Each row is a point on a tangle of strands that fork and nearly touch. The rows are in no order.
Points whose rows are less than 86.2 apart are linked; no others are. Some points are linked to none.
vato: -18 -14 2 -9 15 -30 -13 -11 -12 19 -13 -8 4 12 -17 29 12 9 18 10 4 -13
 21 12 -39 -18 6 11 -1 -1 5
Denat: -4 20 -29 -16 -7 -3 -20 9 11 19 4 -5 -11 -14 15 -1 -20 21 18 -14 8 21 -2
 -26 -1 -31 3 -19 -10 6 3
fis: -14 7 -6 -12 -5 -22 -4 24 -8 34 -16 2 8 -16 15 13 21 -22 9 6 9 -11 15 40
 2 -3 -25 -41 11 10 15
Mim: 8 5 16 16 9 2 29 -15 -5 -3 -5 4 -13 -10 -17 -17 10 -8 -56 -12 -23 7 -29
 -6 -9 3 -25 -10 10 2 28
kivus: 16 -12 -5 24 14 32 20 -4 6 5 -5 17 -16 30 1 -6 24 12 -23 12 -34 -5 -4 0
 -39 -8 5 30 6 9 -4
fes: 34 40 -1 1 22 10 4 21 15 -25 6 -3 -8 -18 0 -5 -7 8 -7 -28 -25 -10 -15 5
 19 10 6 -18 -10 -12 27
sizi: 18 4 -3 -8 4 -2 10 2 4 -34 -22 -26 3 4 -14 -21 12 -6 2 -22 4 -7 -25 -19
 48 -6 -19 26 13 -38 11
nov: -18 -14 23 -6 -4 16 -18 -14 -28 -14 14 6 -7 -4 -9 9 -24 3 31 -17 -18 -9
 47 -16 -17 16 11 -9 -15 9 15
vasoz: 36 18 -30 -16 16 3 13 10 15 -22 4 -12 7 29 -11 10 -11 -1 -8 10 16 -7 -6
 -2 -1 5 8 -2 -3 -48 8
Zesak: 17 25 11 21 0 -25 19 -8 19 -5 -32 -2 3 -28 -15 -4 12 8 -31 2 17 15 -28
 23 -12 2 11 -13 2 6 10
vozit: 21 -21 -6 18 -25 -2 -4 23 -6 -21 -2 -17 -1 1 30 6 22 3 29 4 19 25 4 -19
 38 -12 -22 16 -17 -8 -36
bepup: -4 7 -14 6 37 17 4 12 -10 6 6 -23 -5 -34 24 -1 -13 -25 5 14 18 18 -37 15
 -15 -38 -10 -20 -3 0 2
baf: -22 -23 -21 -25 10 -5 -16 -18 8 25 22 -18 9 0 -15 -30 -24 -1 7 -12 20 14
 17 -22 -2 13 -1 22 8 13 -28
defo: 3 -5 -3 -10 -35 -4 -10 9 20 -40 16 6 12 32 12 -33 17 4 23 -8 -7 3 -9 -30
 14 6 3 14 2 -15 12
Ter: 6 18 -7 15 41 17 7 -3 -8 -13 7 -12 -7 -33 14 -1 -23 -23 -8 -12 11 20 -50
 1 4 -3 7 -21 -5 -8 -6
mev: -23 -26 9 -1 -6 10 -27 5 -24 21 -28 -8 -16 1 20 -8 5 -24 49 13 -2 11 -15
 17 3 -12 -23 -16 20 14 8
Batu: 5 -17 -12 2 -1 31 26 -10 -23 15 23 11 -4 8 12 -10 12 -18 -9 5 -14 4 -4
 -1 -43 7 0 -25 9 5 5
roniz: -8 -17 1 2 -8 -11 -26 4 16 26 3 -17 -3 -9 0 -28 -7 9 22 27 7 13 17 2 -13
 9 -6 -21 3 18 8
zin: -1 -18 -24 -22 -11 0 30 -16 -24 25 40 -3 1 20 0 7 16 -3 -12 -14 -3 8 4
 -15 -35 0 -13 -4 23 0 -8
Vor: 11 13 2 -2 3 -14 -12 16 17 -13 -61 1 -2 -14 10 -2 -14 4 -5 -19 13 -2 -15
 13 29 -21 7 -11 10 -7 27
tuno: -7 3 -2 15 16 9 9 -20 -8 1 4 -4 6 -34 15 -6 -8 -21 -13 -21 16 16 -40 4
 10 10 23 2 5 27 -34
suge: 3 -1 19 14 0 -20 1 30 -3 -13 14 -16 6 -3 -8 18 1 32 0 -5 -14 -31 5 1 34
 -20 -16 33 -18 -20 18
vima: -25 9 20 -6 -8 1 -20 3 4 -14 -62 10 -7 0 -9 4 1 -13 -18 -21 -7 -25 7 7
 28 -5 3 0 8 5 25
nuzep: -1 -12 11 -16 -21 -44 2 3 19 3 12 1 17 15 9 14 -27 27 17 6 16 37 10 7 3
 -4 -3 1 14 16 -3
sidot: -15 -5 -6 -50 -14 -14 -5 3 -9 10 22 10 16 4 -10 -11 7 3 1 -38 -6 2 21 2
 -9 11 -19 7 17 10 24
Bubin: -47 -5 17 -21 3 -22 -33 -16 -4 -3 -13 -3 15 2 -19 10 11 -20 13 -4 8 -25
 0 -4 -11 -19 14 15 -1 3 15
vagof: 21 7 -25 7 -51 28 9 13 3 8 -4 16 -12 15 23 -16 17 17 8 13 -6 27 -8 -26
 14 -8 -4 -13 -8 -11 -10
damur: 17 21 -2 39 2 -1 -4 5 38 -10 21 -12 -8 -10 -4 -9 -3 15 16 45 9 17 -16
 -23 23 -4 21 -8 -40 -19 -15
bipo: 17 -7 -4 12 -6 10 9 0 -35 6 -16 -8 -20 -13 19 3 2 28 4 -23 -14 12 5 -1
 -15 5 2 0 6 4 -13
bonam: -22 -37 21 14 -3 27 -3 -8 -12 -2 -7 -13 -2 12 -17 -19 -8 -2 -2 4 -10 -19
 3 -18 33 9 -7 44 6 2 -18
taki: 24 6 -2 28 15 11 6 -10 17 -13 3 11 -10 18 13 -5 -23 15 -22 -3 -4 15 -8
 -9 -2 17 25 18 -1 7 -31
Puluz: -21 -12 -12 -9 6 12 -7 -21 -6 15 7 5 8 -8 -1 -19 -31 -17 -12 -22 20 0 -4
 -10 21 21 18 0 11 23 -37
miri: -9 0 7 -32 1 -37 -9 -30 -11 23 -30 9 -9 -1 -15 16 1 4 -1 -35 5 15 18 21
 -25 19 1 2 40 25 -10
zup: -25 9 -36 -9 -7 19 -21 17 20 50 -2 -17 -21 -9 15 -25 16 -27 -12 29 -1 -2
 -6 -3 7 -22 -40 -24 8 12 1
Bugu: -8 6 -16 6 5 18 -5 24 24 30 -13 -15 -19 -18 8 -36 17 -25 -20 51 10 -1 12
 16 -1 -10 -25 -27 -1 -3 15
matef: -5 6 27 9 32 5 22 6 -20 -19 14 -14 18 -26 -7 28 -5 -18 -22 -24 -16 -14
 -26 17 1 -13 -18 -4 -1 6 15
Rav: -18 -3 -3 13 -9 -3 -23 0 -14 35 -17 -2 -17 -34 3 -5 0 4 10 5 1 -14 10 25
 32 9 5 -3 0 29 -25
zogen: -12 -25 15 -22 20 17 -18 -4 8 10 -4 -4 7 16 -4 -32 -14 -28 0 3 -7 -5 35
 1 -34 27 -18 -1 21 20 8
Vin: 10 -4 7 -17 -3 -19 14 -4 -17 -20 -23 30 11 30 13 32 -27 0 23 -1 26 14 10
 17 -7 7 16 -15 -1 -12 2
Nugu: 27 7 -24 7 -33 29 29 2 5 9 30 1 6 15 17 -7 9 -2 -12 21 13 30 -18 -24 1 2
 -9 -18 -4 -17 -23
Fali: -15 9 -11 14 25 4 6 6 2 -18 1 -4 8 2 -3 11 1 -29 11 3 10 -4 -56 -14 47
 -32 -9 -1 -14 -28 9
Pul: -7 2 6 -9 -22 -34 19 -8 -5 -21 30 6 12 13 2 38 7 4 -13 -6 2 -1 -29 3 1
 -12 7 2 10 -5 4
vike: -7 -15 -3 -7 35 37 -8 -9 -11 2 -17 -18 -12 -2 -2 -18 -7 -24 -26 -11 -21
 -8 13 -6 -48 5 -12 10 11 12 4
nutu: 28 23 -15 -9 16 -8 12 11 3 -28 25 20 28 -1 10 12 17 -16 30 -17 4 3 8 23
 -2 30 24 5 -13 5 -31
Tipa: 9 3 53 36 -1 8 13 5 -6 -31 -10 17 7 -23 -16 -15 17 6 -1 2 -30 -8 -6 9 30
 7 -12 33 -8 10 6
Zus: -19 -15 -8 -16 -28 -16 -10 -18 16 -12 29 21 4 45 9 -7 6 6 29 5 8 23 -4
 -37 -3 -7 10 9 0 -12 0
bigak: -14 2 37 -15 -19 -17 -5 -5 -26 5 13 31 26 -10 -10 32 26 -10 25 1 -3 -20
 19 28 -15 -4 14 -3 -7 12 25
kored: -25 6 -27 -28 11 -11 -9 9 -4 48 4 9 -7 -1 4 9 2 -26 12 -6 12 4 25 20 -4
 8 -36 -32 11 4 4
zab: 7 -9 1 -1 -2 -3 11 29 8 -10 -14 -8 2 8 -10 8 -24 16 -7 4 8 -37 23 5 44
 -8 -10 -3 -9 -28 27
tof: -1 2 19 -13 -11 -12 -5 -40 2 -49 33 -23 -14 4 -9 20 -18 15 -25 -24 -29
 -1 -2 -31 -12 19 10 22 11 -6 0
Lige: 24 27 -16 20 11 4 -14 6 29 -14 23 -15 1 -17 21 6 15 -15 30 26 16 32 -21
 -15 16 -9 19 -5 -39 0 -48
vupi: -19 15 11 -25 -4 -13 0 -18 -26 4 4 27 3 -10 -11 49 -4 -5 -2 -34 -8 -17
 30 14 -18 0 15 -21 -6 12 10
Lero: -18 -12 43 -1 0 0 -2 -2 -30 -6 0 -11 21 -24 5 15 -7 -18 -10 -24 -13 -4
 -15 12 -3 -4 -13 2 19 24 14
lodep: -13 6 15 -43 -18 -16 -6 -2 -21 2 14 -4 18 -5 -12 17 21 -2 -21 -32 -25
 -18 21 9 -30 -8 -22 15 21 12 31
robez: 4 -9 -21 -22 -42 21 -2 15 4 5 1 19 7 22 20 -44 13 4 29 -10 -2 23 2 -22
 13 9 -8 -7 12 1 9
rero: 4 0 7 24 6 -2 7 23 22 18 -17 -7 -5 -26 -9 -35 26 4 -19 40 -2 -9 9 30 -5
 -1 -16 -11 -6 8 21
Lav: 23 8 -31 24 1 30 30 -14 -19 7 -4 -7 -20 -21 -3 -5 33 -8 6 29 11 8 -15 9
 -11 -3 11 5 -19 -18 -38
fusiv: 3 -21 13 -14 -20 -15 7 9 -1 8 2 -10 21 21 19 18 -35 6 29 24 33 44 1 -16
 19 -11 -18 -7 8 -2 -22
rataf: 17 -3 5 8 -19 -13 23 17 -10 -10 6 14 24 -14 25 -1 11 -1 45 16 26 24 -2
 18 6 5 4 -20 -11 4 -12
Dok: 0 -14 6 -13 -11 0 27 -17 -5 4 -1 46 10 47 0 22 0 -10 9 22 13 1 11 16 -18
 7 22 -19 7 1 7
zav: 17 2 -8 32 0 18 14 4 17 8 -39 18 -15 13 -20 -29 5 15 -14 39 -1 5 -17 0
 22 -14 -12 21 -11 -19 -5
gev: 12 3 0 -4 25 1 -5 -5 20 -22 -5 -12 -18 29 3 6 -46 18 -46 -7 -7 10 -22
 -16 -20 -13 -7 11 16 -20 20
rit: 5 5 27 6 -18 -22 5 -14 2 -23 -42 -1 11 -18 -8 -14 20 -8 -15 -14 4 7 -16
 18 -18 15 17 -10 19 12 20
magob: -23 -6 -12 0 -7 -16 -28 5 3 19 24 -14 2 -18 5 -10 4 20 40 12 4 5 3 -19
 -5 -25 3 5 -15 8 2
vuro: 27 3 -12 19 3 38 19 -3 5 -10 5 26 4 21 19 -6 -16 -13 -24 16 11 22 -24 -4
 -8 15 14 -11 7 -13 -25
sevuv: 22 11 -10 15 13 -16 19 -10 24 5 36 1 12 13 9 30 -22 10 -16 27 24 24 -13
 -1 -31 -11 21 -16 -4 -1 -23
Puge: 27 15 10 36 -3 -15 20 -11 -5 -13 -8 -12 -8 -26 -4 9 19 14 8 15 9 22 -24
 6 -24 0 19 -20 -10 -16 2
Nekek: -15 -15 0 30 37 7 -2 9 -7 9 22 -24 -2 -24 21 1 -12 -1 10 22 0 7 -22 11
 -8 -34 -1 23 -12 21 -23
fubaf: -11 2 -8 -14 2 -2 -6 -3 -13 -1 -7 -25 -13 -8 -28 10 11 12 -22 -9 -12 -41
 39 -10 -25 -2 -7 -3 -14 -20 25
betud: 5 -6 1 -19 7 -26 -19 -6 -5 28 -45 2 -9 -4 -7 6 -3 7 42 -9 15 22 20 35
 -11 15 -10 3 21 13 -12
Saz: 15 14 -29 3 15 26 13 8 5 3 12 9 -2 -26 3 -26 9 -5 -2 6 0 -18 10 23 -20
 18 16 -13 -25 4 -4
bidad: 8 -3 -24 -24 -16 -17 19 -22 11 20 43 16 -3 23 -10 0 -11 21 -15 -1 5 16
 27 -10 -33 19 8 -12 11 4 -4
pigi: -6 -14 5 4 -34 -2 -5 5 20 21 -1 18 -5 27 -7 -16 13 20 -21 19 -22 -20 21
 8 3 13 1 3 13 19 9
deso: -10 -36 10 -17 21 4 4 -10 -36 11 -7 -12 8 -5 -5 5 -30 -18 22 -5 23 5 25
 12 -5 27 -10 -6 11 4 -19
kufa: -9 2 13 37 -8 3 -11 1 27 -11 -21 1 -2 -12 -6 -26 -2 5 25 43 18 7 -21 -5
 20 -9 24 -8 -24 -13 8
toka: -2 -8 -6 -10 -30 -10 4 -18 13 -4 10 3 -8 24 -10 -12 -14 19 -30 2 -3 -5
 11 -17 -7 19 11 -10 8 -1 9
gemob: 21 16 -8 30 19 -2 -3 6 6 0 5 -31 -14 -52 10 -15 -22 31 -5 -16 4 15 -7 1
 10 10 11 6 -9 14 -23
Dek: -12 5 28 22 6 -7 15 -11 21 0 9 16 -6 -7 -23 -24 -11 1 -54 8 -18 -4 -17
 -8 21 5 -19 -7 0 15 21
Lobi: -12 4 -4 -3 -1 0 -11 -16 2 -4 -28 31 11 13 2 5 10 -8 16 -11 5 -8 -16 8
 10 -8 35 25 3 19 -26
kuz: 12 22 -23 -15 3 -9 -15 12 10 -20 23 17 -4 14 29 2 -12 21 19 -38 -15 15
 -5 -21 -5 -8 11 -6 -9 3 7
kenen: -2 13 -34 -21 14 6 -26 14 26 31 -26 -12 -7 -11 5 -37 1 -1 -21 -12 1 -13
 29 0 -10 4 -14 0 13 16 2
Gak: 21 -10 -1 17 6 -2 16 -1 -17 6 23 -19 7 -29 12 -5 4 24 -8 -22 -3 7 12 7
 -13 16 3 23 6 21 -38
poso: 17 21 -23 2 21 8 -19 4 31 -16 -14 -3 5 -4 19 -11 -9 -9 36 18 25 23 -17
 -9 -2 -12 25 10 -18 -4 -35
Siv: -8 7 -19 -14 -19 -14 -26 -9 23 14 -25 -23 -17 0 -12 -32 -2 16 -27 -10 2
 2 9 -22 -4 11 3 0 15 4 4
Zas: 44 41 -30 -9 -3 -19 8 6 23 -19 16 -10 6 6 -6 18 -15 19 -5 4 22 6 -2 2 11
 17 20 -13 -11 -28 -20
Nuge: 2 -10 3 2 -3 8 26 10 -19 -17 -14 -18 6 -3 0 -4 8 -18 3 -9 11 7 -37 -7 26
 -12 -21 -2 9 -27 12
gakez: 1 9 39 15 -10 20 2 10 18 -25 -10 19 10 -13 -24 -22 -15 3 -25 -8 -26 -18
 6 1 46 12 -16 9 -6 15 26
Kagin: -7 -15 -4 -15 -6 -15 4 -28 -25 11 -3 -7 -1 4 -34 16 17 11 6 -3 3 -29 41
 0 -29 11 10 12 -3 -9 -9
fuzo: -11 -21 21 -4 -8 6 -12 8 -10 8 -36 -5 7 -2 20 -15 4 -22 0 -15 -8 6 -21
 18 8 2 -19 -10 39 27 10
keve: 18 -14 -6 13 18 -8 -2 16 9 -16 -13 20 8 32 17 13 21 14 28 17 0 -3 17 13
 -16 -13 12 41 -16 0 -29
lus: -30 -10 10 -22 10 -14 -34 9 -19 3 -35 2 6 -14 9 2 4 -12 49 -19 9 -6 -1 9
 4 -21 1 5 5 10 19
zolu: -27 -19 17 7 5 0 17 -29 -26 3 37 -11 -4 10 -18 46 -14 -5 -28 3 -3 -25 0
 -18 -3 -12 6 -3 -6 -7 2
zuru: -37 -12 33 -5 4 -17 -3 -6 0 8 -2 -16 11 2 -1 20 3 -29 -36 5 -7 -16 3 4
 -10 -3 -22 -19 19 11 22
bog: 29 33 -18 20 14 16 -13 14 15 -21 11 0 -22 -3 21 -9 -7 17 1 -16 -21 18
 -26 -23 13 0 13 -13 -12 -21 13
boput: -13 -20 39 1 -15 11 -13 -14 -28 -24 31 19 12 -1 8 0 7 -5 45 -15 -11 6 21
 -21 -3 17 18 20 -10 8 -6
doku: 6 19 -22 8 6 -5 12 15 -6 11 13 -9 -2 -19 -12 9 12 24 -20 -20 -12 -25 -10
 5 29 -13 -12 25 -10 -8 -7
las: -22 -7 26 9 -27 -10 -40 2 -21 31 3 24 -6 -12 9 8 -1 24 25 -6 -12 -17 12
 5 37 3 13 11 0 26 -9
Dalaf: 19 20 -2 10 14 -23 3 2 25 -26 -9 3 -13 37 6 36 -31 25 -28 17 6 21 -27 -8
 10 -19 5 16 1 -25 -6
pesa: -5 14 -16 -29 -21 6 -13 3 14 44 1 -4 -2 2 20 3 -18 6 10 7 9 43 -20 -21
 -5 -31 -20 -26 7 19 -6
gaped: -5 4 -26 -30 -3 18 -7 11 12 42 -6 -10 4 -8 22 -20 -1 -33 0 13 12 32 -20
 -1 -12 -24 -34 -31 18 20 -1
Fedaz: 4 11 2 4 -8 -18 -18 19 -2 0 -51 -2 -4 -26 18 4 9 26 31 -14 0 -1 -4 21 14
 -27 9 2 4 9 12
rali: 21 21 -3 3 25 -9 24 -1 13 -26 11 -4 -1 28 -31 18 13 -6 -14 19 -15 -13
 -19 3 10 5 7 5 -11 -41 9
ret: -21 -20 11 0 5 -10 -33 -15 8 34 -2 -7 -15 15 -6 -18 6 -14 21 16 -5 -2 28
 1 -34 21 -19 -14 18 15 8
Miv: 10 -13 -2 -5 -1 15 12 19 -6 1 -25 4 1 10 1 -1 -28 -3 -15 15 20 -21 23 12
 19 15 -3 -27 -6 -19 15
zopo: 18 4 -24 -20 -28 -1 -7 10 13 -28 -21 -17 -1 14 1 -29 11 15 12 -28 4 -1
 -8 -29 32 -6 -3 26 11 -27 11
Zegis: -1 -8 -14 -10 21 30 -4 17 -19 14 -31 -11 -21 1 10 -6 -14 -21 -25 10 9
 -16 24 0 -9 -2 -23 -27 9 -31 23
livi: -17 -5 18 28 37 3 -5 -10 -10 14 -38 -10 -31 -27 -9 7 -5 -8 -18 20 -4 -12
 7 14 -17 -4 3 -11 -10 1 4
Giso: 23 -18 1 27 -20 -4 17 15 -20 -30 11 -6 -5 19 12 22 39 7 16 5 -1 2 3 -13
 20 2 -14 8 -20 -34 -13
silip: -14 14 -6 -14 7 15 3 4 4 -5 24 21 20 10 -13 25 14 -20 -11 -2 -16 -38 0 8
 -15 -18 13 7 -17 4 12
feza: 1 12 -7 -12 -36 -14 6 -9 23 28 -17 6 14 -2 -9 2 2 -6 5 37 39 16 -2 0 -7
 -6 14 -34 -5 3 -9
penob: -19 -26 25 -3 -6 -7 1 -33 -17 -19 42 -18 -7 15 -2 26 -29 10 -10 -11 -8
 -2 10 -30 -14 5 7 13 8 0 -9
geval: -30 9 -9 12 16 -20 -21 -4 -3 33 -34 -9 -18 -31 -4 21 -6 -5 0 10 19 -18 6
 17 9 -9 15 -16 -6 15 -20
rilof: 16 8 0 11 27 5 -7 3 29 -15 12 -13 2 -12 4 -19 -50 18 -27 -17 4 0 -6 -7
 10 21 19 10 0 17 -15
tizev: 0 2 1 36 32 11 6 -18 -2 10 -3 -4 -29 -19 -20 -13 -18 -1 -33 31 10 7 -18
 -8 -12 -4 -3 -17 -15 -20 5
bev: -23 -5 11 -12 -34 -19 -23 -24 -9 38 31 35 -17 12 -8 15 7 30 17 -10 -5 -8
 26 -7 22 9 20 11 11 18 -12
Zamov: 17 7 -10 24 25 46 18 -11 -7 -14 -9 11 -14 -18 -6 -19 16 -23 1 15 -4 -13
 -7 19 -18 18 25 2 -20 -7 -16
sanup: -25 -1 7 2 -34 -12 -10 5 24 -3 36 -1 22 -7 -11 -25 4 -1 3 16 13 -19 -7
 -14 22 6 14 -16 -21 -5 23
ruvez: -13 6 -17 -2 -15 6 -1 24 -7 31 30 -4 11 -17 -10 -11 32 13 -31 -10 -20
 -32 -11 2 21 -13 -21 27 -2 9 8
Kiku: 10 -28 13 9 8 20 12 -3 -14 -22 19 -27 9 5 -2 -13 -3 5 -17 -16 -15 -5 14
 -15 0 22 -11 51 8 5 -31
Lumo: -23 -1 -7 -11 -5 -25 -10 -8 12 61 6 23 -7 14 -2 30 -11 -8 10 4 16 22 7
 23 5 0 -13 -22 21 29 -13
mipe: 5 -5 -14 16 -8 21 10 -3 20 27 -27 14 -17 31 -18 -18 15 9 -37 35 -12 -6 1
 1 -4 -2 -6 9 5 -7 5
fesuv: 13 -5 -13 -5 2 20 12 13 0 25 8 23 -1 -5 10 -27 14 -4 -1 9 -14 -3 25 24
 -38 21 -6 -26 0 21 9
Kile: 20 11 -2 25 -17 -4 40 -3 -7 -14 17 15 -8 20 -25 11 31 8 -9 13 -16 -10
 -15 -9 31 7 -4 -4 -17 -39 5
dad: 17 0 -14 7 18 -10 -11 20 31 -26 -14 9 18 28 24 11 -3 -6 26 14 23 10 -5 1
 17 -17 8 30 -15 1 -32
zusu: 1 13 6 3 -3 13 15 -2 -4 -8 -4 -6 -15 -3 -34 -1 11 11 -48 -20 -31 -23 19
 -11 -16 5 -17 5 -6 -5 28
mufud: -1 -17 0 -12 -15 -9 10 8 -16 -15 -8 15 7 48 25 32 -33 2 9 2 15 14 -5 -9
 23 -12 -1 -10 8 -20 -1
gar: 11 -13 -29 3 12 15 9 -6 -9 2 -3 15 -9 38 8 11 20 13 10 4 -14 -5 12 -8
 -39 -10 8 30 -4 -11 -19
Fof: -15 -25 -14 -24 13 -12 -5 -15 -14 3 13 -40 11 -6 -17 -10 -31 -13 4 -8 35
 2 16 -22 -11 15 -4 -6 4 -13 -7
kar: 6 -10 -4 -2 44 23 -13 -9 -1 -16 -22 -24 -16 9 -4 -7 -33 -1 -21 -10 -2 -7
 1 -22 -36 -6 2 13 3 -17 8
Doz: 17 17 -10 -32 5 -1 10 8 22 -19 19 37 26 14 6 -15 5 -2 18 -33 -3 11 13 20
 -15 24 17 18 0 19 -5
muroz: 36 12 -7 30 -4 -1 3 4 -15 -12 -19 -9 -24 -9 14 15 7 36 17 6 1 24 1 -8
 -23 -5 13 -9 -18 -26 -11
Zar: 5 -14 35 28 -23 18 4 8 -14 -32 -4 6 6 -14 11 -26 33 2 15 -10 -26 4 -11
 -3 17 15 1 16 -1 6 8
Lora: 4 -3 -6 4 -5 43 5 36 -9 -11 6 27 5 2 26 -19 0 -3 20 -6 -24 -23 10 9 30 3
 -3 4 -17 11 4
koguk: -5 -28 37 2 -29 8 -12 -4 -11 -9 8 8 26 -1 -1 -31 23 -1 23 6 -14 -8 15 5
 -5 22 8 29 9 19 2
ziteg: 3 16 8 -30 3 -5 -4 -10 25 -46 21 3 9 9 -6 23 -34 6 -28 -24 -29 -12 0 1
 -6 8 7 21 7 12 9
gitop: 4 -5 3 -18 -10 -27 12 6 -5 17 -2 16 22 -3 2 7 17 8 43 -9 20 33 11 24 -4
 3 -1 6 8 10 -11
pazit: -12 4 -16 -35 16 2 -15 4 -18 20 -38 4 -16 9 9 -3 -13 -29 7 -6 17 0 31 5
 -13 14 -25 -36 21 -16 12
zet: 25 18 -17 18 19 -15 19 2 9 -12 52 -2 6 16 9 39 -17 0 -13 16 12 9 -11 -1
 7 11 21 -19 -19 -19 -27
bizal: -10 12 -10 18 31 14 -4 17 -6 -13 1 -11 -23 -18 6 8 -9 -6 25 10 3 -19 -25
 -4 39 -34 -1 -2 -33 -29 14
sud: 15 2 7 21 5 -17 5 24 0 -15 47 14 23 -11 24 12 18 6 28 4 0 3 6 16 -2 10
 11 3 -24 10 -20
sasut: -24 -6 46 -5 -24 -27 2 -17 4 -6 -16 1 13 -1 -11 8 19 -25 -22 9 2 -10 9
 18 -14 17 7 -26 22 14 26
Gug: -17 2 33 24 20 12 10 -15 -26 -17 31 -16 -6 -22 -26 34 -18 -9 -17 -9 -21
 -21 0 -10 -1 -4 -5 -12 -25 -13 17
bazuv: -15 -10 -1 4 -16 -15 -16 -28 -1 61 22 22 -27 5 -11 19 7 11 33 5 7 12 21
 3 3 13 3 -15 16 23 -18
bano: 26 22 -1 9 -8 -10 4 0 34 0 -12 -8 3 15 0 18 -15 22 -20 30 18 30 -22 -9
 -21 -27 8 -1 -2 -14 -8
kifim: 16 28 15 -4 34 15 14 16 -11 -40 30 -17 16 -17 -3 23 -1 -22 -5 -34 -34 -6
 -19 3 25 10 -5 -10 -4 -11 15
Dov: -12 -25 5 14 -14 17 24 -19 -5 1 -2 -1 -11 22 -28 -21 -6 0 -29 13 -1 -12
 -11 -24 44 15 -10 20 0 -18 -14
Mut: -11 12 -26 -21 5 17 -19 22 7 28 -1 -1 5 -9 -8 -25 35 -3 -23 -15 -22 -37
 14 10 -11 -11 -15 19 1 17 14
Timi: -7 14 24 -26 2 -22 -14 3 7 -32 -14 -13 9 -9 -11 25 -9 8 -23 -32 -19 -21
 8 9 -18 -19 -8 17 10 8 38
vib: -7 22 -5 -47 -11 -2 -6 3 1 -24 8 23 31 2 -3 -8 4 -19 16 -43 5 -15 -3 6
 11 8 7 3 -2 4 17
zoram: 6 -3 7 39 43 2 7 12 0 -7 -10 -23 -19 -25 3 -4 -5 6 17 33 3 7 -22 5 21
 -32 -15 23 -21 -17 -4
besiv: -8 -6 39 -7 -37 11 -17 -10 -15 7 22 12 29 -10 -19 4 22 -18 3 12 -17 -22
 36 13 -12 17 1 14 3 22 22
banot: -2 -6 -9 4 -1 -9 17 -25 -12 -6 -7 -20 11 -7 -14 -1 40 -15 2 -4 14 3 -31
 -4 -22 -10 13 24 12 -12 -18
senuk: -24 -9 10 -20 -15 12 -23 -4 -17 5 -39 11 -16 31 -10 17 7 -12 -4 -13 -27
 -29 30 -3 2 4 -17 1 16 2 17

Follow the links from the first point to the second, and from the first to the third. Name the last point that the two ways share.
Dov / nutu / zopo: Gak
Dok / Bubin / pesa: matef
kivus / Zamov / doku: toka
zet / Timi / bipo: matef
bonam / Fali / lodep: Gak

A fork is a point with three links, a tip a point with one. Leave the first point through the second and follow the links. Name the first fork or tip that comes.
toka / Siv: kored
vib / sidot: matef
Kile / rali: Denat
zopo / sizi: deso
Gak / gemob: defo
Kagin / fubaf: koguk
tof / ziteg: gitop

A fork is a point with three links. Follow the links from the first point to the second and name the forks in between, in order.
nov / lodep: koguk, lus, Lero, matef
zet / kifim: Denat
zab / geval: kored
sidot / ret: matef, Denat
gar / Zegis: mipe, toka

Name the points in between on the shortest way along the links from the first point to the second, in order.
Ter / Zus: bepup, Nekek, zoram, bizal, Fali, Nuge, sizi, zopo, defo
tuno / bonam: Ter, bepup, Nekek, zoram, bizal, Fali, Nuge, sizi, zopo, defo, robez, vagof, Nugu, vuro, taki, rilof, gemob, Gak, Kiku
zolu / vozit: Gug, matef, kifim, fes, bog, kuz, Denat, magob, roniz, ret, zogen, vike, kar, gev, Dalaf, bano, sevuv, zet, Zas, vasoz, rali, Kile, Giso
Siv / Rav: kenen, Mut, ruvez, doku, suge, zab, Miv, Zegis, pazit, kored, Lumo, bazuv, bev, las
Dek / senuk: Mim, zusu, fubaf, Kagin, vato, Bubin, lus, Fedaz, Vor, vima
